Each row is a point on a landscape with many valleys, with its height.
From any point a ball takes the steepest step (drop divided by distance) to one of its 2 nearest points. It stops when none of these is lower. Distance is the straight distance between rows; heights are no part of it.
q_832: [183 157 145 161 128 136 155 153 183 164  85 111 169 102 123 141  94 134
 112  61 108 163 138 140 134  87 140 141 163 124 127 167 144 108  91  85
 150 169 132 139 128 137 144 115 135  79 133 139 118 104  90 129 103]  height 444
q_729: [105  97 148 128 155  98 145 130 108 140 196 168  87 140 155 149 110 182
 138 115 186 158 122 141 122 180  60 105  82  93 116 138 108  97 138 119
 142 202 203  97 164 144 115 161 146 119  87 120 188 155 119 199 134]  height 101
q_436: [ 97 116  83 139 113 121  91 117 151  76 138  98 138 139  92 137 184 131
 131 175 119  64  88 148  90 107 128 132 115 153 104 103 126 114 124 172
 136  90 121 154 102 136 145  72 120 138 199 127 101 122 193  93 123]  height 506
q_725: [186 128 119  92  68 186 135 164 155 142  61  99 155  90 149 112 107 152
 137  88 126 147 134 126 141  74 144 141 111 187  98 116 110 102 108 103
 126 159 133 132 158  93 146 127 155 163 164 152  88  90 129  93  77]  height 593
q_461: [142 145 104 134  76 164 108 112 156 162  67 108 109 136  96 129 152 126
 160 125  73 103 136 140 142  62 149 144  77 169 134  96 104 119 157 178
  64  99 109 171 114  81 165 139  89 163 183 173 122 103 153  95 126]  height 407
q_30: [179 113 106 129  58 152 142  93 161 178  59  79 142  65  85  68 120 141
 136 114  80 147 110  96 128  95 151 137 118 162 163 102 101 119  97 122
  86 113 142 156 103  91 145 118 101 115 123 143 124  93  91  54 138]  height 519
q_92: [145 188 138 123 126  86  77 166 126  85 104 115 149 121  93 138 157 149
 114 135 124 133 135 146 103  54 137 128 195  77 156 124 121 124 100 114
 128 117 128 118  37 161 153  92 118  63 147 121  86 129 162 102 134]  height 617
q_379: [104 101  68 133 148 142  55 127 163  68 150  89 141 133 121  81 215 138
 122 169 143 102 115  93 130 144 167 119 124 205  93 106 130 148 135 108
 152  99  97 120 133 122 112  66 128 167 155 100  54 109 156 107 133]  height 152
q_490: [134 184 145 170 148  94 123 128 110 119 129 124 137 150  76 182 153 115
 101 178 115  79 128 156 123 126 109 129 181 100 163 122 127 142 128 175
 120  93 125 150  85 152 137 131 117  85 129 131 152 135 166 127 147]  height 414
q_515: [164 145 143 145 115 169 135 133 150 127  93  95 170  64 106 102 114  99
 126 163  96 132 112 137 115 121 126 140 161 113 164 140 110 122  86  87
 128  92  99 172 108 115  92  52 139  85  95 107 122 138  96  61 140]  height 600
q_696: [132 135 154  76 138 110 150 126 103 165 127 153 105 151 152 129 106 146
 123 117 141 142 135 137 127 152 106 109 119 127 123 135 133 126 161 150
 136 158 147 123 166 144 118 181 131 135 144 122 151 141 118 151 114]  height 627
q_745: [136 115 121 215 144 140 118  72 165 129 133  83 131 135 101 110 170  92
 143 164  71 104  94 109 144 157 136 144 125 156 146 114 122 177 120 100
 121  58  97 154  98 115 129  85 111 125  90 123 138 125 101  90 180]  height 181
q_603: [179 151 115 115 105 186 137 193 159 137  78 104 161  72 120 177 113 124
 160  87 131 145 155 144 144  30 153 157 128 141  98 119 127  79  89 135
 142 165 118 122 143 113 161 102 136 147 165 172  93  76 176 122  65]  height 552
q_823: [ 89 128 149 187 143 154 153 118 127 130 117 152 114 168 143 182 161  77
 176 111  80 136 164 147 201 137 134 127 124 137  84 123 158 173 163 121
 115 111  86 131 175 117 149 128 116 180 108 162 114 130 145 151 111]  height 327
q_684: [125  84 105 132 101 183 131 117 160  98 117  77 171  94 138 128 153 101
 161 177 125  94 119 131 141 131 132 132 128 161 119 119 119 148 122 133
 135 101 118 169 149 100 117  79 140 159 132 138  95 119 155  91  91]  height 141
q_427: [115 151 154 161 161 106 171 161 137 128 111 161 169 108  77 166 108  96
 133  83 101 144 148 162 144  91 164  99 182  72 138 157 174 116  88 140
 128 150 128 122 111 151 157 104  79  59 116 133 163  98 145 135 107]  height 342
q_48: [ 58 109 136 120 135 140 148 162 115 128 137 201  97 159 162 167 122  80
 143  43 104 179 194 140 158 129 154 122 102 119  50 134 168 127 133 108
 134 168 114 111 183 131 154 121 119 178 124 150 120 102 132 157  90]  height 513
q_136: [108 102 123 207 154 143 121  99 157  79 162  79 155 134 106 131 142  83
 132 187 110  82  73 140 105 169 109 148 146 136 154 124 144 172 109 130
 136  48  88 146 102 126 108  64 131 121  96 119 150 139 135  96 167]  height 228
q_898: [143  87  80 154 110 136 103  71 176 149 108  97 113 114 103  39 180 140
 124 123  91 120 100  64 126 150 177 131  98 186 132 106 112 160 117 108
 111 106 132 123  86 110 161 112  92 149 113 119 136  99 115  99 191]  height 292
q_325: [100  98 116 141 134 178 114 144 126  85 122 114 160  91 179 123 138  76
 203 162 141 122 162 109 142 139 153 106 161 148 103 141 130 151 143 103
 146 106 101 150 159  99  92  70 149 167 118 100  78 113 125 120  70]  height 209
q_969: [ 99 149 148  81 151  97 134 113  68 126 157 193 129 133 152 144  89  96
  88 137 134 155 169 142 111 174 158 100 161  56 156 162 136 158 127 118
 138 129 125 127 122 142 103 125 135  71  96 107 168 162  90 117 151]  height 367
q_393: [ 89 150 153 135 165 118 136 148 105 124 131 186 142 162 148 186 126  68
 134  78  86 187 219 149 171 120 157 112 153  92  83 146 172 143 141  99
 137 122 102 115 161 136 133 110 128 126 110 144 109 111 116 141 110]  height 465
q_587: [ 40  78 115 116 144 128 183 105 142 115 147 165 111 130 178  97  93  77
 155 132 112 132 135 120 107 188 151  72 107  73 138 131 135 153 130 192
 107 128 135 127 147 102 147  91  94 148 124 123 168 138 153 127  96]  height 516
q_662: [129 207 139 113 145 113 103 189  81 124 117 163  94 200 114 194 174 117
 107  93 126 143 171 147 152  74 135 146 138 131 101 103 142 119 138 136
 125 149 117 117 121 152 169 174  96 138 149 168  76 103 171 175 109]  height 712
q_8: [138  68  94 105  96 126 128 109 141 123 136  88 150  81 159  39 111 182
 122 148 163 123  81  98 112 179  87 147 102 197 137 126  98 132 132  90
 133 146 174 103 141 105  75 142 174 161 115 100 125 136  92 129 150]  height 275
q_330: [111 103  83 127 136 128  81  89 160 114 137 120 112 130 109  63 198 138
  97 159 115 123 114  66 111 147 194 103 121 182 133 108 113 162 138 102
 135 111 105 112  93 115 128  74 113 129 135  81 103 115 119  93 181]  height 230
q_881: [105 124 157 178 164 101 179 185 140 103 125 165 137 111  88 186 130  87
 116  95 141 146 127 133 173 103 109 122 173  74 109 145 164 114 115 139
 140 157 133  95 146 180 152 122 111  85  81 112 148 102 192 152  93]  height 303
q_184: [170 153  97 121 124  72  71  99 100 168 113 163  90 127  87 122 151 172
  92 103  96 120 108  93 120 113 165 127 158 130 152 133  85 128 133  95
 100 120 151 130  54 164 174 183  69  88 115 119 158 110 104 148 215]  height 144
q_11: [172 160 120  91 118 109  72 127 120 148 101 127 118 141 114  89 158 177
 102 106 104 160 143 104 125  82 158 126 146 124 133 116 124 128 124  69
 128 132 116 117  66 146 137 113 122  93 142 107  70 125 110 113 147]  height 520
q_132: [137 139 175 136 149 112 180 176 112 151 183 132 112 159  97 193 114 120
 116 155 149  98  80 149 179 131  69 174 109 135 142 115 138  87 121 191
 128 152 163 115 161 174 128 181 126 121 112 131 172 125 178 181  97]  height 810
q_108: [156 183 149  58 142 118 119 176  75 141 114 138 160 146 164 129  76 144
 101 112 163 146 164 148  96 112 139 112 159  71 148 168 156 116 133  95
 178 156 132 107 127 158 111 149 151  84 133 121  91 159 121 142 105]  height 231
q_957: [167 180 136 116 129 139 134 138 139 153 107 109 187  91 116  74  92 119
 114 113  91 169 127 119 112 119 157 137 158  95 164 160 116 129  91  73
 142 118 113 164  93 115  76  67 150  69  94  92 108 148  50  90 144]  height 639
q_737: [210 176 153 175 115 132 116 122 130 166 100  98 149 112  87 150 126 119
 124 122  97 149 130 134 158 108 100 159 167 123 166 134  98 131 133  77
 118  98 121 161 101 140 129 140 137  87  86 131 120 121  87  92 171]  height 897
q_786: [130 144 125 155 124 177 105 121 142  95 152  89 169 130 118 147 133 102
 120 231 123  92 108 148 118 146 101 165 155 146 151 140 114 152 134 135
 150  62  85 164 113 106  78  65 166 133 116 122 109 170 118  77 136]  height 227
q_311: [ 82 123 114 124 159  95  64  91 117  81 191 132 125 185 134 133 167 134
 101 173 146 100 120 108 100 159 158 124 148 157 103 123 161 160 157 113
 169  83  91 108 105 133  88 101 151 131 129 116 104 165 124 131 162]  height 735
q_313: [ 55 114 161  92 153 119 150 114 100 148 162 184 111 149 174 146  80  77
 110 129 110 177 178 146 145 184 135 101 130  71 139 149 143 152 157 115
 110 121 124 132 142 123 110 111 140 118 106 117 163 154 104 136 112]  height 409
q_518: [157 102 117 173  93 157 156  90 170 137  92  68 145  60  85  90 125 111
 130 142  83 126  88 103 116 119 123 133 143 136 164 108  92 142  73 103
 112  86 135 158 110 125 139  85 104  94  93 133 152 102 116  56 158]  height 562
q_94: [128 157  97  69 110 106  68 161 139  57 117 125 115 138 135 112 188 144
 128 141 149 112 118 133  87  56 140 140 145 141 102  91 112 100 107 140
 132 158 135 122  85 160 147 106 121 124 192 113  65 116 192 108 109]  height 542
q_255: [152 111 134 199 129 142 140  92 142 148 149 109 132 119 150 130 113 122
 136 162 122 140 106 135 159 166  66 160 130 137 160 130 110 151 159  77
 114  86 127 146 126 112  69 129 163 143  82 111 146 159  50 118 164]  height 440
q_702: [185 161 156 170 123 132 142 132 116 151 132 110 156  96 102 171  91 113
 101 162 127 123 107 151 130 126  76 159 182  96 200 155  98 141 120 105
 120 107 130 164 101 154 105 141 141  63  79 119 164 143 102 108 166]  height 877
q_818: [ 91 110 105 121 112 139 105  84 143 146 114 158 122 145 133  69 176 109
 148  79  98 165 156  74 151 121 220 103 105 162  87 121 155 168 135 102
 103 101  92 118 124  84 147  70  82 150 122 119  98 102  97  88 145]  height 281
q_252: [143 182 138 141 162  85  95 175 124  84 143 115 164 120 107 160 157 141
  93 119 176 134 139 131 136  74 107 136 206  83 126 149 140 124 115 114
 154 125 122  99  86 174 144 121 137  75  98 129 106 118 176 118 121]  height 647
q_617: [ 82 118 116 121 116 142 150 126 109 132 144 144  90 193 152 130 156 118
 138 107 111 106 129 124 123 154 142 143  58 164  77 104 167 137 141 180
 113 134  98 116 173 105 158 183 100 209 171 176 133 137 135 151 121]  height 618
q_227: [119 132 106 143  99  99 111 125 132  92 136  84 132 139  54 184 163 135
 101 193 120  58  68 157  74 109 102 149 147 121 138  99 105 111 119 194
 115  79 132 132  89 145 142 108 121 108 208 137 129 135 189 104 149]  height 471
q_548: [102 136 125 131 167 123 113  98 116 108 140 150 129 163 135 149 150  98
 131 175 113 107 140 129 125 165 157 100 140 114 114 136 160 171 150 136
 138  87  83 142 115 126 110 110 123 129 125 129 133 156 132 125 139]  height 765
q_983: [132 172 148  89 147 137 131 154 100 148 119 143 169 136 165 137  78 112
 123 116 120 177 184 143 127 129 151 114 154  80 136 171 143 138 150  64
 142 130 106 140 131 120  83 109 175 105 113 110  90 156  58 133 109]  height 287
q_239: [181 137 111 109 119 108 136 133 115 175  87 155 107 116 107 113 103 171
 103  14 124 172 124 103 118 117 140 140 129 140 122 141 131  99  97 110
 117 174 146  97 137 164 184 198  95 101 118 144 148  87  86 148 151]  height 240
q_943: [155 177 121  66  97  66  64 156 109  95 143 118 120 165 126 120 163 176
  92 173 148  80 111 141  66  86 111 155 156 108 137 110  99 101 135 148
 138 146 144 122  59 171 131 142 123 113 227 119  81 152 176 136 134]  height 587
q_979: [130 119 133 160 107 153 170 141 147 160  76 151 104 121 131 122 112 120
 134  41  96 159 144 133 154 104 143 133 117 143  98 130 150 121 125 112
 111 155 105 119 166 111 155 147 109 142 139 164 128  90 114 146 108]  height 413
q_777: [ 71 114 134  64 120 119 159 146  87 173 135 197  82 169 171 118  86 111
  98  35 105 200 190 140 127 146 164 115  89 117  82 138 157 117 131 133
 113 180 134 112 164 118 150 130 107 142 136 154 139  89 105 145  95]  height 556
q_29: [170 203 147  94 123 111  97 142  89 167  82 144 119 153 109 151 132 142
 113 134  89 133 165 158 126  91 162 121 122 103 163 127 117 137 149 143
 103 130 121 151  87 128 162 156 113 103 169 141  94 136 126 121 124]  height 650
q_619: [111  88 123 153 135 150 147  92 145 124 115 126 132 103 172  86 102 110
 133 139 124 177 120 110 124 177 126 117 120 120 147 129 110 161 137  77
 116  94 115 149 133  78  80  96 167 142  89  97 120 145  61 108 124]  height 389
q_614: [ 64  57 129 104 142 143 180 143 170 123 139 134 102 107 180  85  85 125
 159 130 163 132 144 129 112 188 103  85  90  91 139  95 116 108 138 177
 118 151 169 127 169  90 135 109 131 177 107 135 148 154 164 159  68]  height 559
q_826: [ 99 122  82 103  98 144  95 119 144 124  91 170 113 114 120  72 166 113
 155  79 120 126 152  99 113  60 224  97 100 131 107 131 150 127 108 166
  84 121 106 129 103  82 172  90  72 129 155 126 112 102 135  81 126]  height 363
q_464: [ 98 173 140 158 165 120  97 170 133  70 135 132 152 120 119 173 175 106
 147 131 142 129 155 116 154  87 122 118 202 112  71 128 151 157 138 125
 160 113  95 121 111 160 128  90 149 108  96 144  95 117 182 132 115]  height 674
q_649: [172 176 151 131 107 130 165 135  92 177  99 122 139  87  90 162  77 111
 102 161  98 117 124 156 122 121 116 130 147  94 215 147 100 123 104 165
 107 116 142 172 100 140 147 156 116  63 125 140 187 123 134 116 132]  height 859
q_687: [159 134  85 150 136  93  94  83 132 151 128 110  92 104  68 116 141 152
 111 145  87  76  77  99 109 133 150 144 150 139 177 142  82 135 115  90
  96  83 154 159  64 147 165 161  81  93  85 120 184 117 115 121 229]  height 85
q_107: [ 98  79 139 111 143 115 151 112 118 129 171 131 111 131 179 101  77 184
 137 146 191 129 130 139 106 190  60 105  75 109 140 126 107 108 149 125
 136 168 199 101 161  89  83 153 186 153  95 119 161 169 103 185 129]  height 147
q_840: [121 209 142 127 150 115  99 139  95 122 109 158 117 180 124 186 170 117
 132 135  78 132 185 148 162  89 148 118 141 120 118 121 138 147 164 144
 113 100  94 135 113 124 149 144 110 133 146 156  83 131 142 144 116]  height 684
q_822: [137  88 129 112 137  87 102  91  87 122 207 126 106 154 137 131 116 195
 127 153 165 106 108 119 103 172  97 147  93 147 116 138 143 126 155 122
 145 154 144  78 149 134  89 201 152 148 141 131 173 163  89 176 180]  height 681
q_10: [133 121 154 175 130 159 178 140 143 153 106 139 104 131 133 170 135 108
 137  92 115 140 128 148 182 128  94 145 107 139 102 119 136 134 139 130
 115 154 113 125 174 123 147 155 126 177 119 146 130 114 157 153  94]  height 373
q_372: [149 106 106 100 101 159  95 135 132 114 131  80 153 143 146 109 163 164
 132 161 147  90 123 118 136 138 125 142 103 209  92 114 116 113 150 126
 140 123 128 137 151 110  90 152 179 194 164 127  74 142 124 131 110]  height 666
q_116: [177 191 137  62 117  94  89 146  90 137 117 130 124 149 118 127 127 152
  80 156 142 112 133 148 100 111 121 122 132  98 170 124 113 111 134 153
 128 142 141 147  82 162 145 171 117  93 182 135 117 147 156 139 130]  height 620
q_224: [173 101 113  86  66 179 128 150 144 117  88  91 153  99 161  86 147 154
 148 108 143 116 123 103 144 129 142 150  93 232  87 101  94 104 131 111
 121 160 155 145 172  97 112 148 153 202 161 149  82  97 137 111  87]  height 628
q_37: [127  69  95 140 121 150 117 126 166  79 138  65 155  98 140  81 170 128
 131 171 161  96  90 115 120 154 130 131 126 198 122 125 119 138  97 119
 151 110 127 133 148 141  98  83 140 155 128 109 109 124 159  90 124]  height 84
q_568: [ 90 159 120 106 139 158 123 179 108 117 133 145 103 167 150 166 146 102
 158 151 140  89 153 125 144 120 135 137  85 156  61  86 151 102 124 192
 157 156 107 139 170 120 148 160 110 204 161 154  94 109 168 158  94]  height 649
q_262: [ 93  98 151 115 148 115 186 135 118 139 179 113 108 153 127 127  98 128
 143 169 138 103  87 134 115 167  82 134  85  95 136 114 137 111 127 209
 132 149 156 126 170 127 127 176 118 153 155 138 186 155 147 163 119]  height 774
q_127: [120 149 155  72 157  85 148 185  91 108 150 169 136 140 147 137  92 135
 117  98 186 151 147 137  97 120 133 104 158  76 118 150 150  90 115 125
 185 185 149  82 141 191 120 150 138  86 113  97 144 145 161 151  99]  height 186
q_215: [ 82  82 131 108 124 141 168 154 155 108 118 143  99  92 164 114  99 134
 147  88 175 128 130 125 110 136 107 110 117 117  95 114 136  93 115 138
 146 203 154 116 175 132 128 126 148 152 128 108 143 126 170 148  62]  height 572
q_501: [132 165 150 174 149 121 137 142 131  95 113 124 166  81  68 156 123  96
 125 134 125 102 138 147 116  92 144 119 192  64 164 139 147 141  91 143
 124 105 128 154  87 156 151  88  97  57 109 122 163 107 167  90 132]  height 379
q_607: [160 180 112 111 114 112  70 123 134 119 119 111 121 138 113 104 178 152
 127 166  89 125 129 131 108  78 140 153 150 134 148 106  89 151 124 105
 112 105 117 136  51 142 127  84 129 101 176 103  60 132 131  86 143]  height 571
q_486: [ 83 110 121 154 135 176 132 146 128 124 122 132 140 111 178 161 140  69
 217 158 114 111 171 131 164 139 138 107 125 142  81 121 141 155 151 144
 148 124  98 147 178  91 125 106 133 202 142 135  95 112 146 149  82]  height 266
q_82: [166 109 128 132 105 141 152 128 184 148  79 100 166  83 136  62 103 158
 118  64 122 169 122  97 129 102 138 126 153 151 123 151 129 102  80  62
 145 155 143 127 139 106 117  90 160 107 126 108  94 105  64 106 121]  height 393
q_414: [148 180 154  87 149  82 127 139  80 129 126 165 146 124 113 143 107 122
  87 119 143 125 150 142  93 130 162  87 186  56 184 159 131 127  97 141
 137 126 131 114  94 157 148 161  99  50 123 115 159 127 124 122 149]  height 325
q_690: [122  91 166 182 158 134 193 135 147 168 145 149  72 135 127 170 106 144
 134  97 146 165 111 146 180 172  57 125  69  87 165 128  95  98 129 157
 102 138 170 115 152 111 160 161 129 138  73 150 173 117 156 198 104]  height 232
q_47: [124  90 152 134 135 143 183 145 146 169 159 119  95 130 145 139  75 177
 137 140 169 147 111 157 162 188  25 122  44 116 151 112 101  85 143 160
 131 166 193 133 170  94 114 172 167 164 104 142 162 151 139 192  93]  height 193
q_57: [153  94 147 132 124 121 180 141 125 156 177  93 119 140  97 172 102 161
 123 166 152 103  71 140 143 145  45 181  78 130 130 129 129  92 130 175
 127 161 164 113 172 153 125 196 138 146 149 153 178 147 141 162 127]  height 794
q_525: [142  90 125 120 102 129 143  88 146 155 100 124 126 108 154  67 111 145
 128  97 119 156 117  94 132 144 123 119 128 150 127 124 123 139 123  93
 114 128 136 122 138 112 126 138 139 137 112 112 133 113  83 119 131]  height 336
q_412: [167 164 149 131 139 123 138 148  95 176 122 146 133 141 153 141  76 156
 105  99 148 185 146 148 142 130  94 137 148 110 154 181 113 120 164  62
 139 143 140 103 136 147  89 169 180  78  96 102 108 148  58 149 128]  height 344
q_930: [132 113  89 142  98 140 105  85 158 144  86  99 119 126 101  79 170 134
 142 148  82  95  97 107 129 115 163 120  91 171 141  97 110 135 136 171
  83  91 123 155  99 101 159 115  99 146 160 139 111 117 125  92 142]  height 353
q_611: [146 162 162 133 110 139 209 141 106 191  79 135 106 108  95 147  73 113
 113 118  72 136 119 154 138 108 124 118 111 118 196 129 114 103 123 205
  90 121 140 157 135 124 167 179  72  94 148 156 199  83 152 136  97]  height 842
q_308: [117  86 130 186 146 110 134 112 139 101 152 142 116  83 146 154 112 155
 121  93 186 142 106 132 143 139  57 127 148  96 147 161 107 125 114  63
 141 139 171 108 136 157 106 129 154  95  64  87 166 127 102 151 162]  height 483
q_876: [125 120 153 134 128 122 156 138 125 109 153 122 135 100 131 142 100 119
 124 167 171 105 106 161 125 137  73 131 157  89 161 146 137 147 106 154
 146 122 142 143 136 156 107 115 148  92 112 105 173 146 166 123 130]  height 670
q_253: [108 115 115 180 129 140 116  59 139 133 122 118 127 160 131  94 174  79
 162 129  78 118 124 100 148 156 187 106 105 156 121 104 143 187 156 119
  93  69  79 131 121  98 147  96  93 174 115 143 123 124 102 106 150]  height 200
q_198: [128  73 145 211 146 104 152 127 165  85 170 124 117 103 136 157 144 149
 132  98 195 114  94 133 168 140  37 152 122 113  90 134 123 132 118 100
 143 170 166  88 141 163 119 119 153 143  62  95 159 113 167 169 132]  height 514
q_305: [171 107 119 126 102 158 126 120 135 131 139  79 164 105 162  79  99 167
 114 169 157 138  98 121 127 165  67 158 136 196 156 153  87 118 144  59
 145 123 160 127 132 119  47 127 209 145 102  97 112 142  75 104 154]  height 229
q_300: [116 116  79  95 113 153  88 142 158  94  90 129 146  70 117  57 161 127
 154 110 131 123 147  96 123  80 226  95 127 157 113 140 135 117  91 132
 126 130 121 132 116 109 145  58  97 121 155 107  70 100 150  73 105]  height 430
q_951: [109 121 123 106 137 119  72 120 112  90 186  85 146 176 147 133 164 161
 118 179 169  85 136 120 115 147 123 145 131 179  83 133 136 125 176 115
 169 100 102 112 145 119  69 148 190 175 148 118  77 165 120 145 139]  height 702
q_683: [ 65  73 136 131 133 152 168 119 148 136 115 157 112 120 178 116 102  82
 156  91 107 167 168 126 147 159 150  96 121  92 117 129 148 142 148 122
  98 133 120 127 154  90 137  99 128 154 108 137 131 132 115 135  93]  height 466
q_22: [ 99  94 172 188 154 128 205 156 143 142 125 156  97 123 108 190 111  98
 126  86 133 164 122 151 192 151 104 113 129  71 147 127 133 112 121 140
 112 131 148 111 156 142 157 133 107 113  69 126 173 114 153 198  86]  height 264
q_150: [132  95 123 165 142 129 120  86 121 118 194 139 119 123 180 126  88 151
 119 159 170 145 105 131 125 169  68 143 123 131 173 163 102 143 159  66
 133 126 152 123 122 119  49 137 180 127  75  98 155 166  46 149 189]  height 439
q_913: [ 87 148 140 143 162 139 108 116 129  99 133 154 152 138 122 153 157  76
 153 111  92 161 186 122 146 107 180 102 181  96  80 127 168 166 136  71
 137  87  76 135 107 122 115  64 118 106  97 130 102 133 112  99 121]  height 408
q_258: [101 103 126  85 116 113 163  96 101 168 130 177  83 138 172 105  90 142
 117  74 118 168 151 112 124 172 118 111  88 125 122 119 131 141 143 143
  88 161 158 102 156 111 141 167 114 143 126 142 161 131  96 161 135]  height 597
q_678: [ 73 116 148  65 131 117 160 115  94 159 176 133 107 174 153  97  97 144
 134 171 129 105 128 126  85 176 139 120  68 121 122 108 144 117 158 215
 135 129 123 130 172  97 111 195 119 179 187 160 149 176 103 154 118]  height 747
q_78: [112 139 152 100 163  63 131 137  87  96 201 181 107 150 141 151 107 151
 115 125 217 140 125 135 104 146  91 111 130  94 113 150 146 111 130 127
 162 197 172  88 156 184 106 157 131  97  86  95 183 135 140 181 150]  height 145
q_628: [ 82  94 129 137 141 110 138  66 125 134 170 131 120 162 146 124 116 100
 132 165 110 105 102 125 105 189 153 118 105 119 145 136 138 175 142 170
 120  84 102 116 129 108 116 143 122 154 134 140 160 170 105 136 171]  height 745
q_919: [153 135 119 122 127 136 109 125 147 123  80 140 125 132 120 102 152 136
 128  43 108 161 154 116 148  72 169 125 130 148  96 126 152 124 109 100
 116 146  98 117 116 126 151 129 109 130 130 137  93  87 113 111 133]  height 460
q_824: [168 130 118 130 101 186 102 144 143  97 142  67 182 114 138 109 119 134
 103 215 159 111 102 129 125 140  82 171 166 177 156 140  85 123 133  80
 143  95 126 147 136 113  49  78 188 133 111 110  93 160 110  81 158]  height 176
q_533: [144 131 102  47 108 143  81 178 140  82  88 119 130 100 141  78 137 145
 140  99 173 124 148 103 100  67 186 115 122 143 103 112 140  93  97 140
 155 169 128 126 127 132 139 112 127 132 163 114  66 108 168 110  83]  height 493
q_160: [ 99  53 137 145 150 101 141  73  99 122 216 116 111 167 137 138  93 145
 149 161 132 124  95 127 105 201 103 152  72 125 116 140 126 159 176 141
 121 103 103  80 155  95 104 170 155 166 145 138 170 175  74 159 175]  height 713
q_888: [102 105  81 143 102 141 120 106 133 112 103 127  98 181 121 108 184 105
 153  89 121  84 111 100 114 126 157 136  63 185  92  83 145 120 125 203
  90 127  99 125 135  87 184 148  85 214 180 175 130 111 155 117 118]  height 584
q_935: [147 145 145 120 147 100 106 100 102 115 168 150 129 150 172 124 108 151
 109 121 164 168 131 116 134 155 105 130 151 142 129 167 129 152 170  42
 145 140 129 100 133 152  65 136 183 113  87  91 122 157  68 140 178]  height 394
q_193: [155 150 123  99 126  91 138 120 105 157  96 164 131  95 112 111  75 144
  82  62 120 155 124 108  93 113 162  96 141  79 154 155 146 114  91 137
 122 157 156 118 121 149 160 162  86  61 128 122 173 110  99 148 152]  height 284
q_482: [110 133 132 172 142  82 106 109 100 110 174 103 133 153  46 199 142 136
  90 187 128  40  76 160  85 144 108 155 139 103 162 123 126 133 136 192
 132  64 115 115  91 145 130 144 117  95 172 131 164 143 155 122 167]  height 442
q_210: [160 117 135 170  87 177 154 117 178 159  69  84 145  83 102 113 117 107
 163  95  77 156 131 140 155  74 142 137 134 154 124 119 131 122 108 101
 101 117 120 159 139  91 145  92 118 125 131 155 121  89 104  83  97]  height 467
q_425: [165 140 126  90 105 125 129 134 129 115 121 107 143 119 114 132 121 138
 109 163 162  93  98 133  94 117 111 137 146 126 139 121 130 105 103 162
 149 146 151 144 125 159 129 147 132 107 153 134 156 143 183 113 133]  height 648
q_542: [204 162 101 143 116 107  82 125  93 174  88 159  89 144  91 141 151 173
  96  62 116 140 115 114 144 110 116 157 135 165 129 115 111 107 138 103
 111 152 138 105  99 180 182 219  91 116 121 143 139 103 106 161 175]  height 197
q_31: [ 88 110  74 166 118 142  85 111 165  80 111 110 115 158 111 135 210  98
 164 127 117  72 113 122 114  92 161 137  89 171  87  84 131 121 126 173
 114 104 104 141 116 121 170  88  86 185 187 153  95  99 179 117 107]  height 546
q_432: [ 92 158 113  68 130 165  95 175 113 108 108 140 126 116 147 155 125  92
 175 185 138  77 167 147 110  79 155 112 103 132 105  97 140  96 121 214
 158 143 121 150 139 111 156 129 110 170 190 142 103 117 203 127  80]  height 676
q_695: [101  89 114  48 129  80 134  73  94 139 195 134 116 150 165  72  76 169
 133 175 169  99 105 101  62 193 136 126  91 122 118 116 132 125 141 163
 151 151 148  96 158 109  97 168 137 153 148 130 171 187  88 167 155]  height 714
q_820: [161 153 138 139 128 163 119 148 156 132  87  99 155  94 104 159 142 113
 154 126 109 134 159 147 160  58 141 141 158 134 106 117 131 129 111 116
 135 109  97 148 117 125 159  95 128 121 138 156  95 102 162 102  82]  height 512
q_660: [155 156 140 118 140  87 101 112  89 144 167 138 107 166 118 160 128 160
  98 153 149 105 113 128 129 149 102 146 125 137 130 139 133 118 148 154
 145 136 143 104 124 170 123 216 121 124 148 129 161 158 116 168 166]  height 655
q_631: [161 168 171 121 129 119 170 155  81 194 131 145 115 158  97 176 114 121
 109 147  99 119 111 158 163 123  99 134 111 135 170 125 118  95 140 192
 121 140 138 142 144 148 137 204 110 105 147 150 169 125 159 172 109]  height 825
q_589: [113  63 134 149 121 142 161 157 177  97 143 131 112  99 130 124 116 162
 145  89 211 134 105 137 126 151  54 124  85 124  92 121 115  94 115 112
 140 203 180  95 169 136 126 124 174 171  84 103 151 144 178 161  89]  height 544
q_974: [124 153 132  98 134 151 117 110 115 134 118 147 151 133 148  96 131 112
 139 122 107 169 172 114 129 124 186  96 141 100 117 152 151 153 142  92
 126 106  87 145 115 105 105  91 140 119 115 111  92 142  72  94 124]  height 346

Call two points neighbours if one is among the 2 nearest of the other. Go from one point of each pair to the other, from neighbour to neighbour, staying as low as possible. Name the highest point that can't be avoided.
q_824, q_745 | q_136
q_745, q_729 | q_255
q_37, q_687 | q_898

Where does a ball stop that starts at each point below?
q_11 | q_37
q_662 | q_745
q_840 | q_745
q_614 | q_687
q_876 | q_745
q_568 | q_729
q_311 | q_210
q_490 | q_729
